Each row is a point on a tangle of strands that fork, close into loops and nearly touch. The rows are in no order.
(in the rows, 128 means zero)
Two points are linked if the straight distance between their rows is under 112. Some points are linked to none.
nisol: [151 161 151 102  94  83 160 125 171 113 159 107 182 134  89 117 122 153
  73 167 177 161  74  96 114  89 113 129 118 169 142 133]
zef: [144 137 126 142  73 147 119 124 143 124 100  97 151 140  87 137 154 100
 165 103 139 148 116 149 138 150 126  92 108 133 114 142]
Derid: [151 124 144 120 120 144 202 161 140 128 132 125 129 123 176 155  98 137
 144 149 116 131 134 122 174 125 142 130 168 117 147 218]
zer: [173 123 129 148 118 140 152 127  97 113  95 145 124 151 153 165 106 134
 161 143 112 152 136  88 118 117 151  97 129 116 105 200]
Pasap: [157 105  77 171 189 111 102 124  81 146  95 173 133 150 139 130 156 174
 160 101 105 123 164  74 110  84 163  95 121 111 121 132]
beme: [ 88 129 140 127 147 137 136 112  85  59 133 125  86 109 197 117 155  88
 143  88  23  67 177 184 150 170 150 150 147 133 108 121]
finos: [127  93 117 153 164 129 152 134 102 160 116 137 118 116 154 148  99 147
 141 124 120 113 176 107 156 130 147  88 139 127 119 156]
git: [ 68 118 128 123 138  95 127 133 105 125 148 133 101  98 165  69  98 145
  79 142 118  85 155 185 116 126 167 177 129 174 111 110]
zetag: [148 142 102 133  99 144 159 125 130 149 105 100 140 117 159 138 148 108
 183 108  93 134 155 134 170 149 142 114 147  98 135 155]
ruson: [186 154 133 140 125 113 115 114 109 111 125 159 142 164 124 109 114 160
  95 173 167 136  93  43  72  57 125 146  98 149 161 131]
Vagu: [209 131 133 140 127 105 130 121 138 128 120 162 126 105  99 140 120 136
 170 189 165 167 102  85 112 105 167  67 105 143 131 187]
lep: [187 135 108 120  95 128  84 131 121  93  95 120 160 118 106 110 162 105
 162 114  95 142  91 150 107 103 137 115 116 151 124 130]
mene: [168 148  88 123 113 159 109 150 106  68 105 121 154 173 157 144 165  93
 139  93  73 140  93 170  93  99  93 155 133  85 124 105]
tesef: [101 105 102 145 109 144 168 115 111  86 144  90 115  81 179 123 124 112
 113 106  45  71 187 173 162 141 160 112 142 157 119 170]
zez: [127 140 168 127  47 166 169 132 172 103 130  91 144 145  64 148 144  93
 131 119 161 147 102 174 140 119  80  96 117 120 108 162]
gido: [156 124 123 134 120  80  57  94 148 146 130 124 151  86  38  99 153 134
 144 149 154 157 114 119  95 135 154  73  89 178 123 110]
zal: [117 131  96 149  92 164 129 135 128  97 107  88 140 149 123 149 158  82
 146  66  86 134 130 188 121 145  98 131 127 111 117 103]
Lozo: [ 90 140 120 106 144 133  29  91 133 137 114 123 142 134  40 123 149 133
 135  89 157 156  89 136  76 166 130 142  80 136  98  74]
muvom: [118  97 111 121 150  88 178 130 156 191 145 144 121 105 148 111 106 171
 133 145 162 114 162 103 176 109 155 106 159 116 145 141]
Nezal: [ 85  84 100 164 146 119 151 114  97 135 132 115 122  93 150 105  99 148
 106 116 100  77 210 165 136 144 174  99 127 168  96 167]
bunog: [ 60 121 161 135 129 170  97 124 139 142 131 124  84 106 115 120 105 109
 147  84 133 104 149 187 132 188 125 147 128 124  96  85]
Budi: [112 109 168 136 173 139 136 128 114 166 114 170  93 127 120 179  86 120
 156 147 168 143 135  79 152 163 123 101 109  98 126 145]
vokag: [ 81 146 133  91  94 113 158 138 160 137 168 111 102  87 175  63 139 111
 129 143 127  81 142 208 182 161 138 159 158 130 158 111]
Resun: [107  99 144 153 169 166 125 146  77  75 131 125 110 130 179 141  95 131
  84 101  73  85 170 153 102 121 129 151 125 157 105 150]
Vuzu: [137 152 181  90 132 153 120 114 157  92 146 147 124 127  61 152 117 120
 100 161 197 165  41 111  75 107  80 120  95 148 106 143]
zolar: [ 79 113 126 151  84 128 110 111 149 159 144  91 134 124  55 122 127 118
 112  96 157 142 145 173 140 174 120  95  92 131 121 135]
mefit: [120 130  99 131  79 126 171 139 161 130 126  96 172 129 109 127 125 135
 100 145 145 142 136 163 141 128 121 114 133 155 142 162]
Nekad: [166 162 170  87 148 128  74 104 121 110 120 159 126 128 105 146 139 128
 146 154 160 149  39  60  79  89 110 152 110 152 138  84]
laso: [ 99 135 155  97 137 154 113 147 144 154 147 129 118 138 139 145 115 104
 102 119 151 138  79 132 123 144  76 201 146  98 134  65]
sama: [ 98  98 154 153 181 150 124 115  94 149 107 155  89 122 101 176  93 112
 149 123 148 138 159  91 137 184 125  83 100 103  91 135]
Fuv: [159 134 153 129 117 166 161 146 121  96 111 136 138 162 120 177  97 111
 114 158 153 150 105 110  98 100 111 136 109 123 111 177]
Dafis: [141 134 109 133 119 151  58 135 115  86 108 119 160 155 102 124 190  92
 150  73  86 145  94 148  84 130 106 144 102 118 108  77]
Bik: [134 104  89 178 196 130 125 139  77 112 106 171 127 148 175 150 128 170
 146  97  68 117 189  76 108 100 173  94 124 109 129 164]
Diri: [162 126  62 142 141 146 155 128  95 107 119 120 137 138 223 139 127 136
 133 119  50 100 164 122 128 103 145 136 148 107 166 148]
danin: [105  93 134 130 154  79 189 141 140 175 153 157 101  99 185 120  97 174
 114 169 154  94 153  79 171  88 162 108 159 132 140 160]
Nor: [ 86  94 140 144 191 142 104 151  63  78 127 154  83 127 186 109  93 133
  93 109  78  71 157 153 105 117 147 171 129 153 107 126]
Dase: [162 179 147 100 155  99  93  97 107 122 123 160 126 142 106 137 123 163
 105 168 185 139  76  29  67  70 104 137 102 154 163  96]
milob: [186 125  62 149 143  74  94 110 109 162 107 163 149 148 131  84 163 177
 135 163 143 133 138  60 109  60 153 125 150 136 163  93]
firi: [158 129 140 148 137 178 142 137 111  76  84 115 141 153 142 168 137  84
 159  87  77 142 131 130  93 132 116 123 127 103  95 147]
Dubiv: [ 83 142 160  75 131  95 162 146 170 150 173 125 118  96 174  73 131 125
 116 153 143  98 129 164 190 158 139 156 170 132 156 103]
zul: [101 168 168  81 128  89 128 124 166 163 167 113 150 143 118 132 123 145
  75 133 162 148  73  98 130 128 101 189 140 108 149  67]
Dite: [188 121  70 155 148  86  69 101 108 127 101 156 173 126 100  71 171 159
 128 145 133 133 138  84  91  63 171 111 118 163 133 112]
Tivi: [204 129 104 122 128  79 112 116 141 165 100 145 148 123 117 100 165 147
 179 173 138 150 105  77 134  91 155  86 144 127 141 137]
Tabek: [140 132 137 112  86 177 120 131 163 111 132 115 141 152  93 144 165  90
 115 113 144 146  69 160  92 103  54 150 125  99 105  95]
Neka: [114 145 141 113 123  97 100  88 147 136 136 124 150 130  59 128 130 150
  85 140 173 156  91 111  86 128 103 135  95 165 121  86]
Momas: [ 89  72 107 169 179 101 141 122  95 141 128 157  97  81 147 106  94 172
 121 146 117  75 202 129 135 126 172  91 130 153  91 164]
buf: [ 85 140 196  81 148  95 168 153 175 141 196 111 129 108 156 105 114 142
 103 134 166 122 108 124 192 150 121 171 164 117 166  99]
mab: [160 145  95 126 111 135 127 141 125 110 107 129 153 165 151 127 137 131
  97 135 121 137  98 118  98  83  89 176 133 130 146 103]
ziku: [123 122 151 149  53 193 175 144 174  97 149  87 129 142  90 148 141  97
 109  98 134 122 117 200 131 119  72 132 145 103 117 134]
sof: [152 136 126 103 163  95  63  81 123 156 113 158 129 122  69 129 149 147
 136 164 181 160  82  65 100 128 134 115 115 141 148  91]
Vuf: [160 140 165 116 126 148 146 134 131  97 135 153 136 154  85 158  87 132
  94 179 185 155  73  84  88  98  94 130  95 141 135 170]
Dem: [ 90 126 136 120 113 139 150 125 146 172 140 122 140 109 149 129 132 125
 146 108 142 126 143 163 179 167 136 124 147 122 129 133]
Veg: [186 137  79 142  89 126 147 118 139 112  89 107 163 124 125 128 154 129
 161 130 107 160 146 128 122 114 170  72 119 148 110 193]
Vavu: [145 117 157 152 110 220 142 127 121  80 116 121 116 151 104 178 149  94
 112  81 100 121 111 166  86 109  78 140 121  97  65 143]
limam: [148 140  87 119 116 157 109 149 122 107 110 111 153 165 148 136 140 111
 105 106 101 137  91 161  96 103  87 171 121 104 136  87]
ren: [212 140 104 155 128 118 126 136 104 109 109 168 130 166 138 101 118 175
 147 165 142 132 129  78  88  67 165 101 118 141 154 176]
Kuzo: [145 124 122 110 177  92  83  84 119 184 112 170 120 119  75 131 134 153
 160 174 181 155 111  32 115 120 130  90  99 117 139 106]
Gafir: [ 59 143 153  97  93 114 142 127 189 161 194  97 128 122 102  97 122 133
  88 104 156 122 115 181 145 156 123 182 148 136 147  71]
nuvek: [129 110 166 114 119 148 196 167 134 134 149 125 139 131 155 147  97 150
 103 157 150 140 129 119 166 114 130 135 150 129 150 183]
Girur: [182 149 123 138 126 162 116 142 106  66  89 127 153 170 139 151 162 101
 158 102  77 140 107 133  81 101 111 137 111 124 104 137]
tadep: [183 148  89 166 135 100 133 130 112 133 122 168 128 162 137 110 106 171
 127 176 164 140 129  42  93  43 154 114 113 142 163 143]
zosi: [176 142 102 150 171 112  86 131  88 105  79 169 141 159 143 133 162 139
 185  99  93 154 130  83  93  98 168  92 116 126 115 131]
gitev: [102 118 121 128  84 137 170 146 158 146 135  92 145 113 128 125 118 123
 119 118 112 123 167 168 176 148 127 108 145 138 143 153]
laz: [103 140 120 127  63 129 112 123 164 168 131  77 148 138 106 121 162 108
 164  88 125 123 143 176 180 175 117 131 143  98 150  95]
Biz: [110 101 119 150 146 101 153 128 136 164 140 132 132 111 103 132  91 155
 105 162 179 144 158 116 139 143 153  83 111 147 115 167]
viteb: [155 140 146  93 103 150 171 162 149 115 147 124 128 140 185 154 118 112
 121 135 123 134  86 154 166 124  88 180 174  85 159 118]
Lal: [119 117 102 153 139  89  81  85 129 156 122 131 144 122  35 113 132 135
 136 139 174 159 128 113 101 168 142  65  73 155 104 131]
viv: [130 117  68 183 114 151 169 115 108  99 103  90 164 126 148 145 156 127
 142  84  49 119 198 128 132 139 183  77 112 128 117 186]
mino: [128  89 144 171 184 144 123 120  85 109  96 143  98 136  99 181 109 120
 156 102 115 148 169  93 109 181 143  66  92 110  82 163]
zopor: [ 95 109  65 138 161 108 103 143 102 144 124 142 137 135 166  94 126 171
 108  90 102 112 171 156 118 119 158 155 120 134 131  92]
nug: [ 93 113 126 133 181 107 126 127 103 181 130 157 103 109 163 106  90 168
 107 137 144 104 142 111 133 124 142 158 125 150 136  97]
saku: [ 99 110 172 135 144 174 124 145 132 123 130 133 104 131 121 172  96 112
 112 121 159 126 125 140 135 160  85 143 134 120 118 124]
muf: [165 135  77 141 126 119 107 125 123 131  90 115 158 144 129 118 163 125
 168 108 105 153 128 123 130 122 137 117 122 126 138 122]
lum: [151 130 123 139 143 134 147 159 111 162 106 156 101 148 176 148 104 144
 155 152 126 128 120  75 147 102 135 130 145  99 149 140]
pemag: [167 115 136 126 117 114 195 146 140 158 122 137 125 119 150 156 120 148
 156 152 141 141 143  91 166 116 152  79 145 106 129 213]
lare: [ 57 127 188 120 135 143 127 136 151 134 152 125  75  98 122 110  99 106
 108 116 153  96 141 189 155 188 119 147 142 134 107 111]
Zifu: [ 77 122  91 132 168 114  61 108 116 185 115 122 138 124  93 115 142 158
 147  85 141 136 138 130 107 173 150 148 105  98 116  70]
bitat: [157 125 136 141 144  80 159 121 134 151 142 165 119 149 108 125  84 167
 104 192 194 163 113  43 132  82 141  96 103 133 151 155]
Rami: [ 68 137 115 123 127 127 112 108 102  85 131 125  78 102 175  79 146 105
 166  66  41  87 189 215 148 191 165 149 133 124 104  92]
batot: [151 166 138 122 114 183 190 135 135  90 126 113 108 114 203 162 132  77
 147 112  60  90 136 156 183 147 107 159 183  87 144 140]
vam: [ 92 142 198  86 128 136 189 163 169 124 191 116 144 126 139 129 114 116
  85 128 181 132 104 139 173 134  97 164 151 108 151 134]
bes: [185 126 135 144 158 139  96 117  89  93  88 170 121 149 100 148 117 123
 150 137 141 150 110  85  78 114 132 100  85 161 116 157]
lunel: [ 68 145 178 126  65 166 124 117 181 147 165 113 111 131  57 136 152  97
 122  91 164 116 102 185 139 160  64 152 136  87 121  90]
dag: [ 98 109 169 109 161  90 177 166 125 148 173 152  84 102 182 101  82 147
 101 183 157  89 129  94 174 105 149 129 148 148 152 139]
Tak: [ 70 101 119 136 141 101 163 135 143 163 169 128 104 100 122 106  87 160
  79 149 165 114 178 155 153 149 154 115 125 167 121 149]
rir: [137 153  69 127 117  87 147 143 141 166 128 103 178 145 159 100 128 164
  91 154 139 145 136 111 138 103 134 147 147 139 174  98]
kisun: [ 66 132 187  91 149 167 113 130 165 148 161 126 100 119 113 143 110 106
 118 103 171 120  99 150 139 175  76 184 146  99 127  74]
zeso: [ 66 123 115 116 116 127  89 113 134 181 137 107 135 120  95 109 130 130
 117  82 141 132 133 174 127 179 140 143 121 119 125  71]
Toz: [130 139 102 153  98 154 158 124 133 101 122  89 136 117 182 141 146  85
 178  81  63 106 160 161 170 165 130 122 145 111 142 130]
kega: [137 155 166  73  84  90 102 112 170 155 145  86 173 113  80 112 183 114
 115 140 143 164  67 110 140 137  97 157 157 105 148  68]
Dinun: [162 135 145  97 161 152  40 101 104 109  98 162 128 129  83 157 147 113
 151 122 154 140  52  83  71 114 110 131 110 143 121  98]
Neru: [ 76 141 166 150 119 173 104 135 128 122 135 112  80 134 116 141 131  86
 171  37  96 102 163 198 147 200 113 139 137 106  96  71]
Riban: [179 151 154 111 146 124 122 112 128  90 136 175 124 136  85 144  91 133
 113 186 179 156  87  81  72  98 127 106  83 168 131 153]
vaza: [127 106  68 161 173  99  97 124  96 163 108 164 139 150 132 119 127 186
 137 108 139 121 161  85 105 101 157 126 114 120 139 106]
memi: [150 141  80 125 119 122 151 150 131 127 138 117 153 155 181 129 103 138
  82 147 123 132 121 127 120  87 123 175 147 126 167 112]
mifa: [ 99 112 116 117 161 117 129 148 103 153 125 151  88 101 199  93 118 125
 139 119 103  82 151 157 160 143 141 158 152 126 140 107]
Lag: [148 146 140  89  88 101 130 139 177 145 134  97 161 135 106 126 151 111
 134 146 157 162  83 114 147 120 105 138 139 128 144 112]
Vog: [113 104 103 153 149 163 135 150  90  70 127 115 142 144 194 147 106 136
  96 100  40  94 176 165 113 111 137 147 130 137 135 170]
vub: [202 144 118 156 153 136 111 130  74  90  91 185 119 167 130 141 105 156
 164 149 124 146 121  73  74  89 151 114  95 139 133 181]
rupos: [148 139  93 124  66 150 107 135 156 100 105  96 165 139 103 132 162 100
 146 106 107 136 105 175 109 117 107 120 122 132 121 119]
gusit: [ 83 118 111 124 150  99 127 137 108 120 146 150  89  99 199  69 101 145
  80 169 108  66 159 148 133 106 142 172 144 180 146 133]
tudu: [123 139 122 127 125 132 102 122 133 101 128 127 161 135  77 129 126 132
  90 126 166 149 102 136  74 119  97 121  84 155 115 125]
Zonuv: [ 64 139 136 117 108 131 122 116 114  77 132 123  65 106 145  58 142  91
 139 108  69  73 162 243 144 186 143 153 145 132 109  84]
fege: [141 134 133 125  82 110 113 127 160 150 107 105 152 123  80 116 164 117
 160 138 159 162 117 122 139 149 137  77 114 149 112 153]
Bet: [174 165 117 148  46 171 159 115 151  68 102  90 151 130  99 150 170  87
 179  94  78 135 121 163 123 127 134 100 137 135 112 174]
Kema: [124 116 101 157 125 173 150 142  96  46 135 103 148 142 173 155 137 103
 104  74  33 100 167 181 108 121 116 137 123 111 127 149]
Zan: [108 128 175 136 104 156 143 127 169 149 134 113 110 118  88 158 121  96
 152 115 176 151 130 149 174 194 108  91 127  96 109 170]
gid: [ 66 104 172 126 147 143 121 137 111 109 142 138  67 104 131  92 100 118
 108 147 119  89 154 183 155 171 135 152 129 162  88 142]
taz: [127 113 117 121 135  86 162 130 174 185 143 124 140 109 110 123 129 159
 119 160 173 150 140 100 160 125 153  85 132 118 130 154]
vesi: [151 113  88 152 166 135 150 144  89 149 108 152 107 134 217 131 108 149
 156 133  88 104 157  92 138  80 146 141 158  94 157 150]
bika: [ 58 132 135 123  63 111 131 117 181 156 170  78 150 127  92 104 110 144
  81 105 165 122 128 182 125 146 118 144 127 148 132  94]
kures: [ 88 129 104 121  87 113  91 108 145 206 123  85 140 121  93 105 148 115
 171  89 129 131 149 160 156 170 138 123 155  95 134  67]
motob: [105 130 105 139  73  94 146 129 177 157 148  83 172 141  90 109 133 147
  75 135 156 149 124 153 129 125 128 134 123 153 138 121]
mok: [112 105 153 102 165 118 143 146 102 127 115 144  53  98 204  97 132  95
 153 152  81  65 152 147 178 150 137 147 168 118 138 125]
Lof: [137 109 165 162  97 219 166 137 119  61 122 102 115 146 138 186 129 101
 123  91  77 103 152 168 115 133  89 131 132 104  85 162]
Fepez: [101 130 122 102 127 119 107 128 151 178 143 107 155 127 117 119 134 140
 110 127 165 144 114 137 128 156 118 147 120 123 135  80]
Suliv: [100 140 148  96 154 101 100  95 151 161 137 139 124 127  51 148 116 135
 121 152 205 164  94  89 123 178 104 100  93 119 123 124]
fovem: [124 127 145 133  85 165  74 106 143 113 118 108 136 120  39 131 168  85
 146  98 152 138  78 163  91 133  91 118 101 142  95 104]
gikek: [164 116  67 145 136  93 109 112 124 168  96 138 153 129 124 117 157 143
 165 140 126 143 150  95 133 108 154  81 143 122 123 125]
Kani: [ 92 100 108 127 189 103 130 148  94 168 135 164  82 105 189  99 108 147
 145 147 118  79 158 108 124 111 156 147 145 122 137 100]
Bosaf: [161 137 120 115 107  40  91  99 162 172 132 114 169  97  82  73 164 154
 121 170 149 162 102  90 114 105 157 107 132 161 131  93]
lun: [ 98 152 140 103 100 144 165 133 131  88 150 120  90  90 178  90 135  81
 133 136  93  78 164 211 195 167 124 136 174 133 140 132]
Luve: [103 154 188 113 111 170 158 133 132  91 133 122  72  96 172 117 130  79
 149 129  96  75 141 199 206 176 101 136 178 113 124 143]
Rumu: [ 78 111 119 131 124 169 112 150 114  73 152 122  87 115 168 112 110  98
 106  87  77  85 150 231 120 146 104 182 133 126 124  81]
dile: [109  75 111 171 184 112 144 124  92 164 124 166 112 118 137 132  83 171
 123 146 140 108 184  89 125 115 154  82 113 131 113 155]
rasu: [165 141 115 139 150 133  42 144  97  68 100 158 158 140 101 124 188 116
 156  92  91 152 102 126  77 111 136 125  95 144 105  96]
Tavu: [143 128 132 117 176 112  96  79 105 151 126 184  91 125  72 157 100 132
 140 176 185 161 110  56 108 136 124  76  69 125 138 135]
zeda: [122 130 200 124 116 196 174 136 146  86 139 111  80 105 154 160 120  80
 140 111  96  86 160 175 189 170  91 129 177 109 110 155]
Mip: [167 113 156 103 119 100 176 138 150 150 143 147 135 129 115 147 121 140
 153 167 174 169 105  74 183 125 141  93 139  87 139 201]
sasa: [124 121 111 141 159 115 144 142 105 167 127 155 117 142 164 129  88 160
 103 157 154 111 139  76 121  89 141 133 132 133 150 125]
zekem: [166 159 160  91  82 107 165 142 181 111 136 101 167 131  95 125 144 117
 113 166 165 177  58 118 131  99 117 145 133 126 140 151]
Ref: [144 126 181 147 100 220 187 140 143  70 122 107 111 132 152 186 117  87
 122 111  77 102 153 173 147 152 101 135 177 102  92 181]
koleb: [ 86 128  91 154 119 133  55 138 114 107 116 101 149 154  97 131 169 115
 133  63  98 142 122 170 100 144 120 148 101 118 109  80]
noteb: [ 86 138 156 117  66 137 104 121 177 169 142  92 137 140  54 123 152 114
 136  86 156 146 111 162 155 173  97 137 137 101 134  94]
momu: [111 115  69 137 137 117  64 138  92 130 111 126 157 158 140 112 158 154
 123  72  97 141 144 144 110 125 140 148 111 111 118  71]
Kepo: [205 117 117 127 128  82 141 120 135 164 110 178 111 138 112 132 135 160
 193 181 158 163 111  53 135  95 155  69 127 119 138 167]
lepi: [121 121  86 145  85 166 165 142 126  92 139  94 144 131 155 131 119 119
  80 119  89  97 155 192 143 111 120 148 131 136 143 153]
met: [167 153 142  98 104 146 179 174 141 128 133 131 134 162 176 159 121 127
 130 163 125 137  95 108 145  97 103 177 158  94 169 158]
Lavi: [164 117 156 142 122 176 156 151  99  97  98 125 121 153 152 177  94 116
 150 117  97 139 124 113 103 121 119 143 132 112 121 188]
gisor: [134 103 140 146 156 157 147 163  81 110 138 142  95 138 203 126  73 153
  89 162  95  75 168 101 131  81 146 142 148 149 150 167]
Gen: [184 134 151 101 120 105  43 101 155 139 139 124 157  80  62 112 146 134
 156 165 150 163  81 106 102 123 166  92 116 182 134  94]
Gabu: [129 119 113 150 140 155 156 135 104 133 102 107 128 128 149 149 124 118
 152 100  85 129 174 129 147 152 135 101 134 122 112 160]
zapa: [144 125 118 159 112 194 177 131 101  34 127  97 155 151 188 188 131 109
 116  89  11 108 161 148  96 123 140 132 136 102 113 171]
seme: [116 116 118 140 125 136 111 128 126 136 116 108 143 135 117 127 115 133
 104 121 164 147 131 137 116 124 117 137 101 140 117 127]
rom: [ 69 132 220  98 119 160 160 163 168 119 193 124 106 123 120 124 111 108
  88 124 169 115 114 172 182 150  86 169 159 111 129 122]
rudep: [106 135  87 122 127 150 111 147 119  97 153 122 118 139 191 120 124 106
 105  99  88  88 127 191 124 136 100 190 148 119 148  67]
roneb: [153 121 141 156 169 149 104 124  84  98  91 163 131 143 108 156 124 116
 149 117 130 162 129 104  92 147 127  71  78 138  83 163]
zofi: [ 79 119 201 123 107 162 166 139 160 119 167 121 101 103 112 127  98 113
  95 131 156 111 141 173 170 164 106 142 152 130 123 146]
mem: [ 94 145 154  95 159  76 136 129 144 181 163 124 134 122 150 130 110 162
  92 144 166 133 110  78 138 123 125 158 136 122 155  86]
bobip: [186 122 125 121 110 101 115 111 156 136 121 140 147 108  81 121 141 109
 171 158 155 173 107 109 140 136 141  55 107 158 118 168]
poki: [134 109 123 141 163  94 151 116 120 175 156 157 119 120  96 145  83 171
 104 188 195 165 149  69 115 115 131  75  84 124 131 160]
Nozi: [188 141 136 108 122 130  53 123 114 123  90 136 149 104  97 124 169 109
 182 132 116 151  83 115 108 125 142 112 121 154 115 101]
Dok: [115 108 120 153 186 143 107 143  63 120 108 157 116 154 159 156  98 144
 115 117 126 110 163  92 108 121 143 133 106 129 133 137]
geza: [102 131 124 102 122 102 126 141 156 189 141 111 142 121 147 125 148 125
 132 128 146 133 117 138 174 148 126 145 165 106 156  94]
banar: [135 128 121 107 166 113  61  96 101 141 105 144 130 147  92 135 143 132
 136 136 168 149  93  79  89 134 115 139  97 117 122  98]
mig: [ 98 121 103 127 136 109  44  98 120 171 103 116 140 128  54 126 162 125
 154  76 138 153 116 138 108 183 140 120  89 118  98  81]
mifop: [103 128 142 137  54 145 137 131 165 117 141  92 150 130  45 129 134 111
  91 123 175 152  92 164 107 125  99 120 101 147 109 136]
rafi: [118 172 156  83 115  69 114 103 173 160 151  94 179 129  97 114 160 140
  75 141 135 158  82  90 112 138  90 188 146 120 146  58]
Sok: [133 124  74 139 161  77  90 104 123 180 120 139 157 138 118 100 147 176
 119 142 159 137 137  76  98  96 150 140 127 129 135  75]
tuli: [168 128 104 139 131 178 177 146 101  94 106 124 133 144 215 158 117  97
 133 122  65 118 139 134 141 110 120 154 149 109 166 164]
tonep: [161 125 135 124 156 120  88 101 127 105 116 185 120 115  73 139 109 126
 130 169 169 163 103  84  84 125 137  67  64 164 125 155]
Kezo: [176 138 164 102 134 131 110 124 127 132 103 159 122 128  97 157 124 113
 171 155 165 168  72  89 119 139 116 102 112 132 130 156]
dus: [212 135 101 148 128 104 164 125 113 125  85 166 119 142 146 142 123 141
 196 155 102 131 138  62 113  95 165  81 127 112 111 202]
Dum: [ 73 166 178  86 107 100 151 132 189 158 191  93 149 125 119 120 131 147
  71 111 155 131  89 150 147 142  90 186 149  97 149  61]
forok: [150 122  84 168  92 122 143 113 125 110  97  85 170 128 112 140 157 113
 160  86  84 134 166 134 133 137 164  69 101 144 107 172]
tuz: [105 128 152 106 140 113 146 119  94  95 113 136  50 106 193  67 149  95
 138 158  65  60 166 176 166 171 118 153 158 142 115 152]
Kedu: [ 70 130 158  95 131 110 128 116 102  87 113 127  44 119 149  44 139  93
 129 146  78  73 160 200 158 187 133 162 141 142  94 130]
Suv: [193 138 130 109 144  66 102 131 141 167 120 144 136 121 111 114 149 162
 152 186 164 152  92  45 139  90 143 118 146 124 157 113]
gako: [175 139 105 150 156 129  78 138  83  59  97 161 162 159 137 139 181 126
 167  89  63 150 118 109  68  89 171  89  93 147 108 140]
vafov: [ 62 106 165 128 137 116 144 130 134 124 166 127  91  93 134  85  76 151
  73 155 143  95 156 170 136 143 143 145 123 179 114 135]
konu: [109 101 178 108 146 114 182 167 128 130 169 135 109 115 168 136  74 136
  93 160 161 117 129  99 176 116 131 146 160 144 146 171]
Vita: [116 103 124 118 160 128 145 150  96  97 133 132  79 117 217  99  93 128
  97 166  74  61 162 138 151  91 143 157 154 160 156 157]
Kido: [ 77 122 160 111 178 107 134 130 128 182 156 150  94 109 142 125  89 140
 103 139 172 118 119 107 142 143 127 164 135 132 141  86]
risip: [123 132 168 103 146 132  91  98 147 120 131 148 117 113  41 156 124 101
 132 157 198 167  69 107  92 157  87 100  84 149 120 130]
zogi: [125 164 138 110 116  90 125 100 156 122 150 111 183 140  80 117 135 158
  55 149 187 157  77  91  82  95 102 138 105 176 123  88]
zibom: [ 72 156 182  85 107 155 126 108 180 143 167 109 121 138  69 136 146 112
  94  94 179 137  75 153 118 157  72 175 143  82 116  75]
Voz: [175 149 122 130 116 124 166 165 105 136 128 149 115 157 168 150  95 154
 137 172 135 145 111  73 140  80 127 147 145 110 158 174]
Vore: [135 121 139 144  57 195 158 123 135  90 146  97 125 156  85 166 152  87
 104  95 119 119 106 199  88  97  63 133 115  97  83 144]
Tunu: [151 148 109 127 151 162 101 150 109 113  92 128 137 155 162 152 170  84
 178  82  82 139 123 117 127 154 103 143 124  76 124  66]
mov: [145 122  73 178 158 128 137 127  87 102 115 132 156 146 161 155 148 151
 140  82  54 122 185 107 114 114 171  97 130 121 120 169]
gurif: [188 135  80 138 110  68  75 102 135 142 124 112 175 117  91  73 170 159
 118 163 143 144 123  95 106  84 158 107 141 167 134  94]
zab: [106 133 119 105 120 163 122 143 141 127 149 115 111 148 154 139 118  99
 108 104 132 117 108 171 117 134  74 203 147 103 147  52]
Rem: [ 76 118 120 163  59 160 128 119 150 114 127  90 145 138  60 135 130 112
 118  83 144 131 139 187 105 128 107 112  90 149 111 126]
Mun: [126 124  92 145 126 160 188 112 106 105 125  99 136  96 183 146 134  98
 144 103  32  86 188 158 164 150 163 118 151 119 132 155]
reso: [136 127  74 122 126  62 152 125 169 199 142 106 165 124 148  90 147 184
 101 160 149 137 143  83 147  87 151 143 165 115 161  98]
rus: [186 133 144 105 149 101  50 101 123 147 112 142 145 100  86 104 158 132
 176 165 153 154  73  83 107 111 149 120 126 155 139  83]
bikun: [100 135 130 146 110 162 123 137 128  99 123 101 112 134 144 144 146  85
 162  52  80 110 149 192 136 172  98 146 135  88 118  73]
Nim: [ 96 126 140 127 141 148 130 138 126 143 132 116 103 114 180 119 116 103
 146 109 108 105 158 166 171 158 127 135 151 109 133 113]
guzor: [148 136 126 120 147  74 139 123 133 180 150 154 129 140 116 114 117 179
 121 173 181 151 108  41 125  84 140 116 122 115 159 119]
ruba: [ 96 115  93 142 190 127 102 142  80 110 126 149 104 127 180 101 118 153
 102 101  77  87 170 172 115 124 156 173 124 145 126 103]
Lobu: [113  91 112 149 138 120 159 115 108 104 139 112 109  79 161 109 108 132
  94 136  63  57 206 162 160 135 165 114 144 173 116 206]
Susi: [113 122 152 117 157 115 127 112 120 167 131 164 100 138  86 171  95 144
 132 156 189 169 108  76 125 155 113 116  97 116 136 129]
Boduk: [212 130  72 153 119 100 156 101 124 137  86 138 143 138 139 133 149 153
 191 148  99 146 145  97 112  78 180  62 125 134 106 198]
pode: [143 139 124 112 116 165 167 161 134  99 138 122 122 118 212 156 104 100
 133 129  82 109 127 162 176 133 111 167 164  97 163 133]
zad: [132 136 104 111  99  32 137 103 170 193 151 104 173 117 101  94 160 168
  98 164 167 153 125  82 144 114 148 121 144 130 138 108]

How many points has the smallest loop of links through each point below? Write 0 if it is on no loop.
bikun -> 18
tesef -> 10
Pasap -> 25
gitev -> 14
bes -> 8
rafi -> 19
zeda -> 0

A fork is a point with three links, a tip a point with one. Leave the first point through the second and follow the links. Name the first fork or tip that comes.
Mip, pemag -> Biz
mene, limam -> Pasap
noteb, lunel -> Rumu
lun, Luve -> zolar
vaza, Sok -> Lavi
muvom, danin -> Mip
Ref, zeda -> lare

Name the points in between on the shortest way along the links from the first point to the second, in order.
mino, zad -> roneb, bes, tonep, Riban, Vuf, Fuv, Lavi, firi, Girur, mene, limam, mab, memi, rir, reso
zofi, guzor -> lare, gid, vafov, Tak, Biz, poki, bitat
mig, Rumu -> Zifu, zeso, kures, laz, noteb, lunel, zibom, kisun, laso, zab, rudep
lep, gako -> Nozi, rus, sof, Kuzo, Tavu, tonep, Riban, Vuf, Fuv, Lavi, zer, dus, Boduk, Veg, forok, viv, mov, Bik, Pasap, zosi
bunog, Ref -> lare, zofi, rom, vam, buf, Dubiv, vokag, lun, Luve, zeda
Lozo, viteb -> mig, Zifu, zeso, Fepez, geza, Dem, Nim, mifa, Kani, nug, sasa, lum, Voz, met
